A landscape with many valleys, sampled at points; each row gives a point and its height.
A ball rolls from a point to whichever of its 2 nearest points has the largest drop for the distance, and stops where none of them is lower. Distance is the straight distance between rows; heights are no part of it.
(485): [ 34   5   6 -11 -11 -14 -54   3   8  11 -26  41 -35   0 -43  -7  42  -7
  -4  -8  -3   6  29 -15   5  -6 -23  -6 -13 -18   1   4 -17]  h=297
(1199): [-33 -17   6  27 -28  40   5  25   7   0  11   5   6  -7 -22 -10  16  46
 -37  16  21  -7   5 -26 -24  -6   9  23 -19  11 -30 -16   5]  h=284
(970): [  3  -2  23 -33 -25 -25 -18 -20 -24  17 -14  16 -34  -5 -37 -11  16  22
 -36   0  -6 -28  16 -21 -55   1  36   0   2  -2  24  -3  -4]  h=277
(1445): [ 14  11  -3 -13 -22  16  23  -6  15   3   7 -34 -13  22   1 -27  -2  -8
   5 -19 -20  57  -7   8  18  29   5   5  43  38  35 -14   4]  h=333
(120): [-25 -30  27 -15  21 -43 -12  -7 -43 -34   9  24 -20   8  -1 -24  -9  28
  35  -2   0 -27  23   8  15  10  14 -34  10 -25 -11 -11  28]  h=417
(662): [ 42  -5 -16 -19   8 -19  24  31  16  13  -8  36 -20  22  -2  26  19 -33
  17 -32 -33  24 -30   7  -1   6 -27  15  28  -5   4  39 -28]  h=76
(836): [ 15   5 -28 -29  -4  23 -21  30  -2  10  -4  15 -32  17  -6 -13 -23 -33
 -34 -34   4  39 -42   9  30  48 -25  -8 -15 -11  -3   3 -38]  h=323
(1334): [-12  -8  20  12  47 -24  10 -24 -36 -40   7  37   8   1  25  22  12  -5
  36  13   7 -44  21  23   3 -29   4 -28 -10 -20  31  -5  36]  h=436
(1456): [-45 -12   8  11  13  27  18  26 -23 -31  32  15  39  35  16 -15 -26  -4
  -9  17  -1  -8  14  -2   9  -9  17 -33  17  22  72 -28   8]  h=591
(323): [  9  28 -10  -6   0  -4  21  -1  40 -25  -2 -22  22  15  24 -26  24 -35
  10  14 -19  11 -17  11  47 -23   9  24  23   5   0  11  20]  h=293
(746): [-17  16 -10 -15  18 -17 -36 -36 -54  -5  -3  -8  -2 -21 -22  14  -4   4
 -32  -6  21 -30   6  24  -7  -6  -6 -30 -17 -21  37 -13   4]  h=409
(303): [ -2  -4 -11  35  38  31  26  14 -10  25  24 -16  17 -11  28  10 -27  -5
  22 -42 -15   8  21  19 -12   7  31 -25  47  30  18  27  11]  h=637
(335): [  4  -6 -18  14  40  -3  -3  -1  30   5  11  -8  22 -22  -8  17   6  -4
  12  -9 -36  -8  29  19  -1 -28   3 -12  13  15  27  46  10]  h=354
(1207): [-57 -11   9   8  39  28 -34  15  11 -23  16  11   9  32   0 -28 -56  16
 -31   5  10  -3   2 -27  16   2  11 -38 -21  12 -22  -6   2]  h=486
(1133): [  2   0  -5 -10  -7  17  -9 -52  23  -4  19 -39   1   2 -11 -12 -25   6
   0  29  -7  36 -14 -21  19  14  -2   9   9  62 -44   2   8]  h=424
(436): [ -7  12  31  19  42   3  16 -11  25 -52   7  40  20  30  26   0   7 -15
  49   6 -23 -19  27  -8  17   1  37   1  -3   4   4  10  23]  h=348
(207): [ 39  -6 -12 -30 -36   8   7 -19  -2  16 -14 -14 -34   6  -1 -11  26  -8
   2   8 -19  68 -27 -17   7  23 -22  16  18  31 -32   6 -19]  h=295
(671): [ -2 -21  30  19  18   8  20 -31  15  16  -5 -12  53 -21  55  52  16 -28
  42  35 -17 -15   2   7 -25 -40  10  25  19 -12  26  12   4]  h=316
(11): [ -9  17 -32  42 -28  36 -30  40  23  32 -16  -4 -14   0 -16  -5  17  11
 -37 -18  23  17 -14 -10   9  -5 -14   7 -18  15 -58 -15 -10]  h=104
(1291): [ -8   7   5  17  20 -20  25 -16 -10 -41  12  46  25   9  30   0  22 -18
  21  36  31 -37  10  22  18 -44  -3  -9 -13  -8  45 -26  51]  h=450
(928): [ 30 -14  14 -10 -19  16 -35  16  12  34 -26  29 -30 -34 -15  31  18 -20
  -4 -10  23   6  22   0 -16  24 -40  26 -15 -49  -9   8 -55]  h=171
(252): [ 15   8  10  19  -8  14  15  13  46 -14   5  -3   8  18   6  -7  28 -13
  12  -4 -26  29  10   3  15 -24  -3  15  13   0 -15   0  13]  h=313
(1094): [  8   1  -5 -11   2 -21 -29  21 -19   9 -28  14 -67 -12 -26  -4   3  19
  -2 -22  -7   4  21 -14  -6  24   4  -9  -6  -6  -1  10 -33]  h=273
(724): [ -7 -13 -14  12  33 -21   3   8   0   6  23 -34  37  -2  25  36 -24 -50
 -10 -20 -21 -22   7  14  -4 -19   8 -16  15 -10  70  21 -17]  h=478
(1313): [-31 -10   0 -11  26 -14 -38 -12 -33 -11 -22 -17 -42   3  10 -12 -46  18
  -8 -14  26 -33   3 -10  30  28   9 -25 -36 -27 -45   5  -1]  h=516
(691): [-12  -5 -40   9  15 -12   2  27 -10  21  27  -5  -8 -10 -52   1 -15  20
   4 -21 -26 -14  21   1 -26  23  22 -23  23  46 -30  56   0]  h=283
(122): [-15  30  44 -15  33   9   3 -23  31 -50   4   0  25  27  39 -10 -11 -28
  43   1 -34  -6   1 -17  32   4  28  17  18  -6 -14 -15  46]  h=329
(1281): [-16  17  21  -5   2  19 -26 -62 -21  29 -31 -21 -33 -33  11  19   6  12
  -8 -10  15  20  11   2 -24  -5  10 -25  -4   7  10 -11 -17]  h=341
(268): [ 41 -10   2 -28 -43  18  28  20  18  22 -14   7   1 -10  -8   0  33 -26
 -26   2  31  40 -37  11   7  -5 -36  48   0 -34  31   9 -28]  h=249
(1077): [ 33   2  -6  14 -42  26 -29  51  15  57 -38  10 -24 -14 -10  30  27 -11
  -3 -12  12  14  11   1 -21  18 -34  36  -4 -13 -39  17 -48]  h=106
(1108): [ -2  -1  43   5  12   3  23 -23  18 -41  24  20  30  51  -5 -36 -15 -17
  31  -6 -12  -6  19 -14  17  23  19  -1  35  16  37 -45  50]  h=367
(891): [ 24  22 -14 -55   3   4  -6  14  31   4   2  -1  -4  35  12 -19 -37 -40
 -30 -12 -12  28 -29  10  52  19 -20 -10 -14 -22   5  12 -19]  h=296
(661): [  2  21 -68  23 -27  -1  11  34 -32  29  10  -4 -19  -7 -10  -2  10  19
  24 -41  14  -5 -22  -4 -49  29  24 -18  34  15 -52  13  -7]  h=670
(999): [-19 -10   4 -16  41  -4 -24 -55 -37  22 -12 -27  -5 -17   9  17 -11 -13
   4 -21  -2  -4  23  19 -14  -5  -3 -31  12 -11  35   3 -13]  h=376
(15): [-17   8   1 -12   4  29  24  -8  -4 -30  31  21  63  17  55  30  -1 -17
 -10  76  27 -24  -2 -13  -4 -45 -10  23 -27  14  42 -22  20]  h=230
(666): [ -8   4 -24  -9  10   0 -12 -38  -9   2   5 -13  25 -23 -11  -1  15 -13
 -32  15  24  -4  14  23  16 -36 -12  -7  -9   6  70  -1   6]  h=434
(249): [ 27 -21 -22   8  16 -45   3  15  -2  26 -10  13  -2 -36 -13  25  -9  -4
   7 -23 -19 -13  15  31 -23  14 -15 -11  24 -37  22  38 -47]  h=426
(345): [-10  -2  -9   9  35 -27  14  17  20 -17   1  -7  17 -21  30  41   1 -13
  34   1 -43 -45  -4  15   3 -17  11   5 -17 -28 -22  29   1]  h=499
(1027): [-17   4   3   1 -18   9  39 -45 -12 -23  34  11  39  17  27   0 -17 -20
 -12  60  39  -2 -12 -11  21 -31  -6  24   0  19  44 -45  35]  h=192
(257): [  3  16  21  29   0   2 -10  44  41  -2 -32  12  -1  15  25  24  12 -17
   1 -27  -1  -2   2  12   5 -14   7  13 -15 -62 -17 -15 -19]  h=565
(1166): [ 15 -13  20  24  -2 -34  29   9  23 -51  39  32  14  40 -41 -56  30   5
  20   5 -17 -16   7  -4   1   3  -2 -17  31  15  13  -9  29]  h=389
(581): [-50 -28  -7   9  31  15 -20  20 -15 -26  -2 -17  -3   2   4 -23 -48  23
 -22  -7  13 -34 -13 -13  21  30   4 -34 -25 -12 -30 -16   1]  h=501
(340): [ -3  13  11  -3 -34  -8   3  18  17   2 -13  -9  26  11   3   2 -20 -31
 -46  -2  -3   3 -13   8  11 -32 -23  21 -15 -37  10 -17 -13]  h=251
(1258): [-10   5 -27  26  -8  19  21  28 -37  27  10 -26  -4 -24  10 -10 -21  33
  23 -47  -1   8 -10  -7 -50  49  41 -15  38  22 -14   7   0]  h=657
(40): [  4 -18  -3  -7   2  11 -27 -37  -4  -1  19 -31 -28  -4   2 -48   4  33
 -26  18  26  -1 -32  -6  24  42  27 -31 -28  42 -49   3   2]  h=213
(1508): [ 12  17  -6  10  17 -27 -13  18  14  -2  -1  -2  30   2   9  38 -26 -48
 -34 -23 -32 -24  15   5   8 -16 -10 -15  11 -41  55  19 -37]  h=506
(1284): [ 32  -2 -19 -34 -32   7  12  15   7  34 -15 -14 -19 -10  -9  28   2  -1
   4  10 -32  50 -26 -14 -16  10 -21  36  22  25 -37  28 -26]  h=258
(986): [ 17  -6 -24 -22 -15 -43  29  59  -7  -7  21   4  11  56  -7 -47  -5 -19
 -10 -20 -12  -3 -12  36  32  21  -3 -13  32  -8  24  18   9]  h=559
(85): [-15   4 -24  30  18 -18 -13  47  -6 -13  12  13  16  -1 -20  -3 -10  -4
 -22 -21 -13 -25  14  21  11 -10   0 -24 -21 -30  22  -7 -13]  h=534
(148): [ 30  -7  36  42  14 -17  43 -36  21  -6  -4  -1  31 -23  29  25  17 -17
  40   5 -21  -4   6  12 -33 -19  30  15  33  -8  35  17  -5]  h=355
(1216): [-17  18 -13 -15  50  -2 -16 -20  32 -16  19  -4  26   1  14   8  -4 -22
  14   7 -35 -21  16   8  30 -36   8   2  -4  17   9  36  21]  h=377
(152): [ 16  26  20 -29 -23   9 -40 -41 -14  27 -31  -7 -47 -10 -10  -2  -6  14
 -60   7  31   0 -12 -25  -6  27  18   4 -48   0 -14   0 -36]  h=285
(715): [ 44 -10 -39 -20   0   9 -17   9  11  38 -19  25 -32 -45 -26  -9  35   2
 -10 -18  12  42  -7  -1 -13  11 -20  -1  15  22   5  36 -49]  h=407
(407): [-25 -19   4  15  18  28 -26   2  -7   8  -5 -31 -30  10  -2 -22 -30  25
  -1   9   9   3   1 -21  14  43  19 -16   4  52 -51   4  -2]  h=235
(1327): [ 34 -17 -36  43  10  -6  37  32   8  -2  20   3   8   7 -12 -19  47   6
  25 -28 -10   6  -4  34  10   1  -6 -19  30  13   8  17  10]  h=688
(1434): [-10  25 -24  45  -6   1 -31  40  -6  30 -12  20 -17  13 -17  26  -6   5
  -4 -45   3  -2  30 -14 -15 -12  27 -10  17  12 -36  13 -45]  h=220
(1451): [-21  30 -32  48  20  37 -28  42  27  22  -6   2  -6  -4   9  25 -12  -3
  -4 -33   6   0  13 -13   3 -22  -2   1   2   5 -40   1 -20]  h=168
(1028): [  7  13  -9 -20  11  10 -33 -24  23   8  -3 -33 -16  17 -10 -23 -14  -6
 -27   0  -6  28   7  -4  44  -1  -9 -11 -15  36 -37  20  -2]  h=404
(118): [ 20 -19  12  11 -20  24   9 -48  -2   5 -14 -14 -24 -43   9   8  42  28
  38  24  12  18   1  -8 -17   9  -4  26  -1  17 -36 -17  17]  h=244
(738): [-29 -10  13   0  -1  -2 -30 -22 -22  -6  -1  -9 -21  -9 -19   3 -36  38
 -31  39  46 -47 -21 -38  -1  12  33  -8 -55   6 -54  -3 -17]  h=205
(455): [ 25  20  12 -48 -21 -23   1 -37   6 -28  -2   5  -4  41   4 -34  15 -18
  -1  23   0  46 -41   3  38  12 -28   8  -3  -1 -27 -15  22]  h=573
(193): [-13  12  26 -17  10  -5  23 -43 -51 -38  24  31  29   4  25  46 -27  16
   8  39  27 -14 -24 -10 -20  18 -30  31 -11  10  -6 -42  37]  h=495
(1169): [ 10 -18   3 -20  21 -56  11 -17   1   9 -10 -13  -6 -27   3  43  -4  -8
  36   1 -52 -32   9  11 -15   4  -6  -2   1 -29   0  32 -16]  h=465
(1422): [ 23 -13 -25 -32  -8 -10  28 -33   7  25 -11 -41   5 -53  15   6  10  10
   6  18   3  27 -26  29  -2 -16 -35  10  12 -16   8  17 -22]  h=135
(128): [-26  -5   9  18 -51 -12  16  38   6  -6   1   0  22  27  -5 -19  -2 -12
 -42  23  34  -5 -17  -1   5 -31   5  20 -20 -39  23 -41  21]  h=292
(1351): [ 19 -11 -27 -21  -6  -6  26  47 -33  28  -6  20 -35  -5   3  14 -12 -10
  20 -61  -2  26 -39  18 -34  55   0 -24  18 -15   0  18 -26]  h=371
(284): [ 10   4 -14  28  16  -5 -28  42  -9  20 -25  18 -44  22  -9   5   0  -4
  12 -56 -15  10  32   1   5  25  10 -28  16  -6 -14  16 -41]  h=250
(848): [-38 -19 -19  17  11  -9   5  29   4 -14   7  -7  14 -26 -10  12 -13  20
   3  12 -22 -16  -9   7 -11 -21  -9  -2 -27 -23 -17   9   8]  h=508
(908): [ 11  17 -27  -8 -16   8   4  40  -8  15  -4  15 -31  20 -14 -23 -11  -2
 -21 -41  -1  30 -34   5  -2  35   5  -6   9  -3  -3  -5 -19]  h=343
(450): [ 25  29  10 -37 -24  15 -44  -3  -1  15 -21  23 -25 -18 -18   0   4   6
 -58   0  34   7   4 -16  13  28  -9   3 -42 -45  24  -7 -44]  h=260
(1397): [-11   7  11 -26   6 -12 -28 -34 -32  -4   3  -5 -45  -1 -14 -43   1  37
 -25  23  33 -27 -25  -8   1  46  16 -16 -11   8 -32  -6  20]  h=194
(1031): [-15   4  -1  20   4  35  18  38 -21  22  17 -25  16   8  38 -10 -50  16
  27 -53  -2  19   2   9   1  56  18 -12  47  21 -11  -2  17]  h=647
(760): [-13 -23  -7   0  19 -16 -14  -3   6   7  10  -1 -13  17 -53   0 -10  11
  24  22 -27 -13  41 -21  -9   7  13  -4   8  61 -22  31   8]  h=312
(1096): [-28  -1  25   3  36 -35 -13 -26 -69 -42 -12  44 -15  11 -10  13  -1  19
  20 -11  22 -39  30   3 -10 -15  14 -23   7 -20  -3 -18  22]  h=418
(857): [-20  12  35 -18 -11  19   6 -65 -33  -6   8  22  17  -5  -4  34 -33  23
  21  24   9   4   4 -30 -17  18  -1  36  -9  35 -24 -22  16]  h=472
(185): [-41 -30   2   3  -2  21  10  -2 -21  -9  15   0  22 -17   7  38 -25  33
  10  31  -6 -20  -8 -33 -29  -9   9  15 -15   7 -19  -3  -4]  h=469
(146): [  9 -14  19  18  -2 -36  12   7  19 -44  16  18   8  23 -18 -27  34   2
  52   3 -46 -15   3  -6  15   5  -4  11  12   6 -28  -2  40]  h=400
(1106): [ -9  -6 -27   9   2  -8  15  54   4   3  34   3  23  49 -21 -59   8   6
 -11 -35   8  -4  -9  41  31  31   0 -20  29  11  -8   5  37]  h=553
(1057): [-20  23   5 -24  16  -8 -23 -39  23 -11  20   5  15  10 -19  16 -10  -7
 -10  33 -18 -17  29 -15   9 -49 -19  16 -23  23 -25  27  20]  h=363
(1488): [-10   1  -8  -1   8   5 -38 -19  -3   8  -5 -19 -27 -28 -15   9   4  25
 -10  27  21 -11   5   0  14  -6 -17   3 -53   3 -44  14  -2]  h=262
(1053): [ 16  19  14 -38 -18  25 -10 -66 -21  29 -17 -28 -30 -15  15   1 -10   1
 -45  -1  16  32 -20   4 -14  13  12 -11 -13  23   3   0 -29]  h=314
(1023): [ 17  26  34  -6  14 -20 -20  14  31  -3 -55  16   2   5  31  31  -7 -35
  13  -9 -25 -25  11   1  17  -1   5  12 -15 -67  -4   3 -25]  h=549
(1415): [  0 -25   1  18  -7  22  19 -17  -4   3  13  11  12 -47 -12   4  32  44
  46  15   0   7   6 -13 -32  -5  -5  20  14  23 -13 -14  20]  h=279
(1244): [ -5  10  51   6 -10  13  33 -29   2 -36   7  39  35  10  20  12   3   3
  45  12   5  -7  -5 -35 -10   0  -3  48  -7  -4  11 -62  31]  h=540
(907): [ 32   6  -8 -34 -16  -2  33 -27  21   6   7 -55  26 -18  16   4   3  -3
  -4  19 -13  38 -22  10  26 -26 -24  23  30   7   8  19 -14]  h=55
(766): [-11 -19  18 -10  26 -16  23 -23 -23 -14   9  -6  -4   9  15  -3 -14   8
  41 -17 -27 -18  30  12  11  21  10 -22  22   2   7   0  26]  h=399
(28): [-17  13  14 -24   3 -32 -57  -7 -14  -8 -10   9 -39   2 -35 -39 -10  33
 -42  34  45 -48 -10 -29  -6  20  13 -19 -29 -11 -46   2  12]  h=176
(177): [-16  -2 -15  -1 -37  16   8   9  14   3  25  -6   7 -15 -44 -39  29  42
 -44  13  21   0 -12   4  -5 -17   0  12  -2  26   1  -1  12]  h=254
(481): [ -5  -6 -36   9  -4 -19   6  60 -16   4  13   4   7   1 -35 -43  19   9
 -28 -41  17 -20  -2  43   6  19   4 -30  10  -8  38   3   1]  h=546
(1511): [-23  10  -3   3  20   2 -40 -39 -43 -13  12  12  31   0  -2  19 -22  -6
 -54  24  55 -26 -20   8  -3 -33 -23 -17 -46 -18  25 -18  20]  h=437
(707): [ -4   7  20  13  42  28  -6 -15  30 -15 -10  26   0  -6  35  25  11  -4
  51   6 -30   2  37 -26   4  -2  32   5   4  27 -10   8   6]  h=356
(821): [ 13 -10  10   0 -27  13 -31  -7   7  35 -23 -14 -19 -24 -11  11  22  10
  -9   5  17 -14  27  -3  -3 -11 -23  29 -43 -26 -36  14 -17]  h=228
(1276): [-17  -1 -16  23  21 -17 -17  -8 -14   7   7 -12  28 -14  -1  -2  -3 -42
 -24  13  12 -27  28   2  13 -38  -2 -18  -3 -18  85  -9  -6]  h=451
(1061): [-13  -5  22   1   5  30  36 -14  24  -8   5  -1  59 -10  51  38  24 -22
  26  44   7 -21 -15   0   0 -40  13  31   3   4  27  -5  25]  h=275
(48): [  2  35  18 -22  14  -4   1 -12  40 -42 -28  -5  14  29  45  -3  19 -37
  28   2 -28   5 -12   4  33  -9  41  25  -6 -16  -1   4  39]  h=310
(557): [ 12  -4  16 -13 -32 -28  14 -19 -13   4 -20  -1  -7 -16   2  11  42  10
   2   5  34 -29  -6  29 -26 -15 -14  10 -30 -54  23 -24  10]  h=370
(1143): [ 29  20 -25  -1  -7  24   7   4   9   9  -2 -21 -15  -1  -1 -21  31   1
   2 -23 -13  61 -12   6   9  19 -17   4  39  41 -25   2   6]  h=315
(299): [ 45  10 -52  26 -14   0  -9  27   4  45 -17  17 -19 -35 -18   1  52   6
  12 -32   2  37  -5  -1 -38  -1  -5 -10  40  26 -15  30 -24]  h=386
(1280): [-42   6  16  -2  20  22 -24 -28 -15 -17  21  14  20  25  10  17 -31  12
 -28  26  22 -13   0 -24   0 -21   1 -25 -32   1   7 -27  14]  h=463
(759): [  5  11  17  41  -8 -19  -4  51  25 -12 -20  29 -28  36   2   5   3  -5
  -1 -33 -20   9   1 -12   2  -8   4   3   2 -33 -40 -15 -15]  h=577
(1516): [ 13 -18  17  34  11 -22  56 -24 -13 -25  22 -20  20   4  24  -1   1 -15
  47  -7 -24 -16  19  18  -5   9  18  -3  40  15  56   7  28]  h=380
(1045): [  6 -15 -27  30  -4  26  -9  19  16  43  -2 -33   2 -38 -17  18  18  27
   2  18   2   5   7  -7 -23 -20 -10  28 -19  31 -50  35 -11]  h=392
(536): [-37 -13  17  -3  34  41   6   1 -26 -26  41   7  41  20  54  12 -46   2
  16   4 -16  -3  16 -23  -2  21  13 -31  13  30  56 -18  -7]  h=605
(200): [ -7  18  20 -13  -5   6  21 -48  -5 -18  19 -27  24  35   9 -33 -25 -22
   8  -3  -4  23   0  13  25  12  12  -1  28  34  35 -25  38]  h=350
(358): [-17  -3  39  23 -52  -5   0  25 -10 -13 -22   7   1  26 -20  -3  -4   8
 -30 -17   7  -8   3 -15 -28 -16  24  13 -10 -51  -6 -49  -1]  h=322
(292): [ 55   8 -30 -12  14 -31  10  39  21  -8 -11  28 -17   0   0   3  41 -19
  26 -12 -34   6  -9  16  27   9 -42   3  12  -3 -14  35 -15]  h=119
(584): [ -6  -5  28  41   4  26   2   6  31  -9   0  24   0  16   6  25  23   8
  28   1 -16  16  28 -22   6 -29  19  14   4  22 -35 -13   7]  h=334
(1338): [-23 -16 -32  -6  44  -9 -37 -19   0   7  -4 -29 -18 -27 -10  -2 -15  15
   1  16  -1 -30  23  12  16  -2 -14 -25 -34  16 -23  35   4]  h=294
(803): [ -3   6  32  -6  11 -51 -10 -29 -23 -12 -17  24 -28 -13   1  26  17   8
  26  -3  10 -28  14  13  -9 -21  -8  -3 -20 -46 -13 -12   7]  h=395
(417): [ 30 -11   3 -31 -50   2  12  16  12  35 -14   3  -4  -3 -22  18   2 -16
 -21  -9   1  29 -27  -3 -26  -1 -21  44  12  -8 -10   7 -37]  h=202
(507): [-25 -16  12  24  41  35   9   3  -6  10  14 -18  29  -9  33  23 -60  -7
  23 -14 -29  13  23 -23  -9   8  38 -20  31  29  20   5  -8]  h=624
(1453): [ 24   4  -2 -22 -12 -64  46  33  14 -36   4   5  12  37  -2 -27  -9 -32
   9  12 -18 -26 -10  21  27  -6  -5 -15  -3 -26  24  -2  23]  h=566
(111): [ 16  -2  26   0  -3  39   5 -66  20  -9   9 -18  10  -8   6   5 -27  15
  20  13  -4  26 -10 -41   4  23  -2  40  -7  49 -28 -32  19]  h=446
(1515): [-24  -3  45  -2 -27  18  37 -34 -27 -22  18   1  40   6  30  36  -8   5
  10  40  36 -10 -23 -17 -18  -6 -10  35 -23 -29  -6 -50  31]  h=518
(1391): [-16 -22   5  18   4  23  -5  -6  12  22 -10 -27  -7 -37   2  45 -17  14
  16  21  -8   0  22 -26 -26 -12   6  14  -3  12 -30  10 -10]  h=429
(674): [ 19  16 -32  19 -11  21 -30  39  20  45 -35  -5 -36 -13   4  28   6  -9
 -10 -13  14  35 -17  -8   7  15 -33  10  -6   3 -51   3 -50]  h=33
(339): [-18 -12   4  -8  10  -6 -29 -13  16  12   1  15   7  -2 -44  19   0  12
   6  37 -17 -12  52 -20 -17 -41  -1  15 -12  32 -19  24  12]  h=336
(1234): [-40 -15  12  10 -28  10   4  30   6 -23  24  12  23  11  -7 -15 -11  35
 -22  36  42 -15 -24 -19 -16 -10  -5   5 -35 -31 -22 -39  22]  h=320
(989): [ 15   7   9 -41  -1 -20 -26 -28 -18 -15 -18  -7 -50  34  20 -23  11   4
   2   3   9  25 -27   6  36  38 -20 -31 -15  -2 -43 -22  -2]  h=563
(1175): [  9 -13 -13 -18  -5  -1 -21  -2 -14   0 -25 -24 -65  13  17  -7 -18   1
  10  -7  -1  26 -29  -8  17  44 -12 -14 -15 -17 -48  -2 -26]  h=552
(934): [  4 -19 -12  15 -29  22  36   0  -2  30  -8 -35  34 -45   2   5  30  10
 -24  18  28  12  -3  15 -21 -39 -12  23  13   2  38  -5  -6]  h=309
(1229): [ -1  -7  12  12 -48 -39  15  14 -29  -6 -15   1   7 -10 -17   3  19   8
 -30  -6  12 -36   6   9 -31 -14   1  -4 -29 -40  37 -25  -4]  h=349
(735): [ 11  17 -27 -30  13  -2   0   5  37   0   6 -21  -9  21  20  -3 -10 -32
   4  -1 -45  18 -23  15  37   4 -20  13  -4 -14 -27  33   2]  h=257
(550): [ -7 -19  28  15  20   3  22   4  22 -45  43  43  29  31 -18 -51  -6  15
  32   7   1 -10  28 -27   0  18   0 -16  23  26  27 -28  26]  h=379
(144): [  1  -3  -3  16  -9 -44  42  17   1 -38  29  -4  25  42  -4 -31 -18 -29
   7  22  -9 -23  -1  11  24 -10  19  -4  20 -11  42 -21  41]  h=574
(298): [  6 -10 -46  19  47   8 -28  20  20  32  -1 -17 -12 -42 -10  -1   3   0
  14   1  -7 -14  29  16   9  -4 -13 -23  -6  13 -14  37 -12]  h=324
(87): [ 28 -17 -13  -1   9 -23  12  25 -34  26 -19   9 -32 -37   7  15 -20  13
   3 -41 -11   3 -13  16 -46  41  14 -25  23 -25  19  20 -43]  h=396
(189): [-31 -14 -24   5  24   9 -24  31 -25  29   2 -27 -22   4 -30 -15 -48  30
   0 -15 -12 -14  21  -4  -3  50  28 -14  15  45 -29  41   4]  h=259
(917): [  2  19  -9 -22 -49   8   8   7  -9  17   2 -12 -11  -1 -33 -47  13  15
 -60   7  10  10 -24  -3 -23  -6  14   3   9  19  51  -8 -15]  h=224
(277): [ 45 -16 -10  -2  -3   5  -2 -20   6  24 -29 -16 -13 -61  16  -5  53  19
  33  13   6  25  -5  22 -14 -22 -24  11  10  -2 -22   4  -7]  h=204
(938): [ 29 -12  -5 -12 -47   4  35  11   9  19  -8  -7   5  -8   3 -16  51  -4
 -15   9  25  12 -10  22   4 -34 -32  35   2 -23  17  -4  -2]  h=276
(978): [ -4   3  -2 -35   6 -20 -28   8 -27   1 -24 -23 -32   8  21   2 -64 -10
 -21 -18  -3  -8 -19  -4  30  32 -14 -21 -39 -42 -25  11 -36]  h=533
(708): [-19   1   8  16 -52   6  37  -7 -20  -8   3 -16   5  -4 -13 -28  12  16
 -36   8  27   3 -15  -4 -21 -13  41  14   2  18  51 -54  13]  h=193
(799): [ 13  11  -2 -27  -7 -12 -35  -8  27   2  -2  -1  -8  30 -39 -27   6  -6
 -22  24 -21  12   8 -14  18 -19 -23   7  -5  20 -26  18   7]  h=388
(1384): [-14  14  11 -22  -4  -7  -1 -22  -1  -9 -10 -21   4  19   3   8 -34 -10
 -11  -4 -15  16  -7   7   5 -10  -6  -4  -3 -11   3  -9  -3]  h=196
(316): [ 14   5  29 -35 -51   5   6  -1 -10  36 -13  -3 -15   2 -36 -11  22  22
 -54 -16  -4  -4   4  -9 -50 -13  29  21   5   5  36   2 -22]  h=252
(1177): [ 19  -5  19 -25 -22 -18  13  16   4   5 -15  11 -22   9   5  14   0 -19
   9 -17 -28  28 -10   8 -18   4 -11   0   2 -33  16   3 -19]  h=137
(1097): [-30 -15  15  -3  20  -5  14  23   2 -34  30  10  33  52   3 -34 -35 -25
  -3  19  -8 -28   4  -1  18 -16  16 -35  -3  -4  38 -20  39]  h=581
(1033): [ 11  -1 -51  48   3  21  -1  21   9  34   7  -2   4 -43 -10   6  39  26
  16 -15   3  17   9  14 -29 -28   3 -12  21  33 -32  31   7]  h=360
(307): [ 11  13 -37  41 -25 -13  41  34 -11   8  19  11  -2   0 -20  -6  25   9
  28 -44   2  11 -14  23 -27  11   5 -10  34   8  -7   2   8]  h=682
(1318): [ -8  16  13   6  13  26  20  -3  23 -35  15  38  28  23  18 -22  38  -6
  10  40  34   1   2   8  28 -52  -7  10 -19  19  28 -24  51]  h=461
(1079): [-32   4  -4  17 -28  17  26 -42 -28 -24  21 -30  27   2  22 -22 -22   0
 -10  27  43  18 -30  -4   6   8  15  13  -5  28  55 -63  25]  h=157
(233): [ 31  11  13 -24 -38   3 -33  11   9  14 -15  29   2 -38 -24  15  14 -13
 -32  -2  30  11  11   5   4  11 -47  14 -33 -61  23   0 -44]  h=223
(1289): [ 20  26   3 -26  42 -22 -20  14  29  -8 -22  10   7  -5  28  23 -11 -46
   5 -19 -23 -13   3  17  32  -7 -11 -11 -11 -48  28  17 -26]  h=531
(1073): [ -3 -17  26  27 -26  42  35 -13  11  14  10  -1  33 -30   2  13  31  16
  23  10  16  14   7   2 -43 -28   6  24   6  14  34 -16  15]  h=317

For each start below, name the point where the ball stops.
(1216): (674)
(1291): (1079)
(803): (662)
(550): (417)
(1169): (735)
(1175): (674)
(724): (674)
(1515): (28)
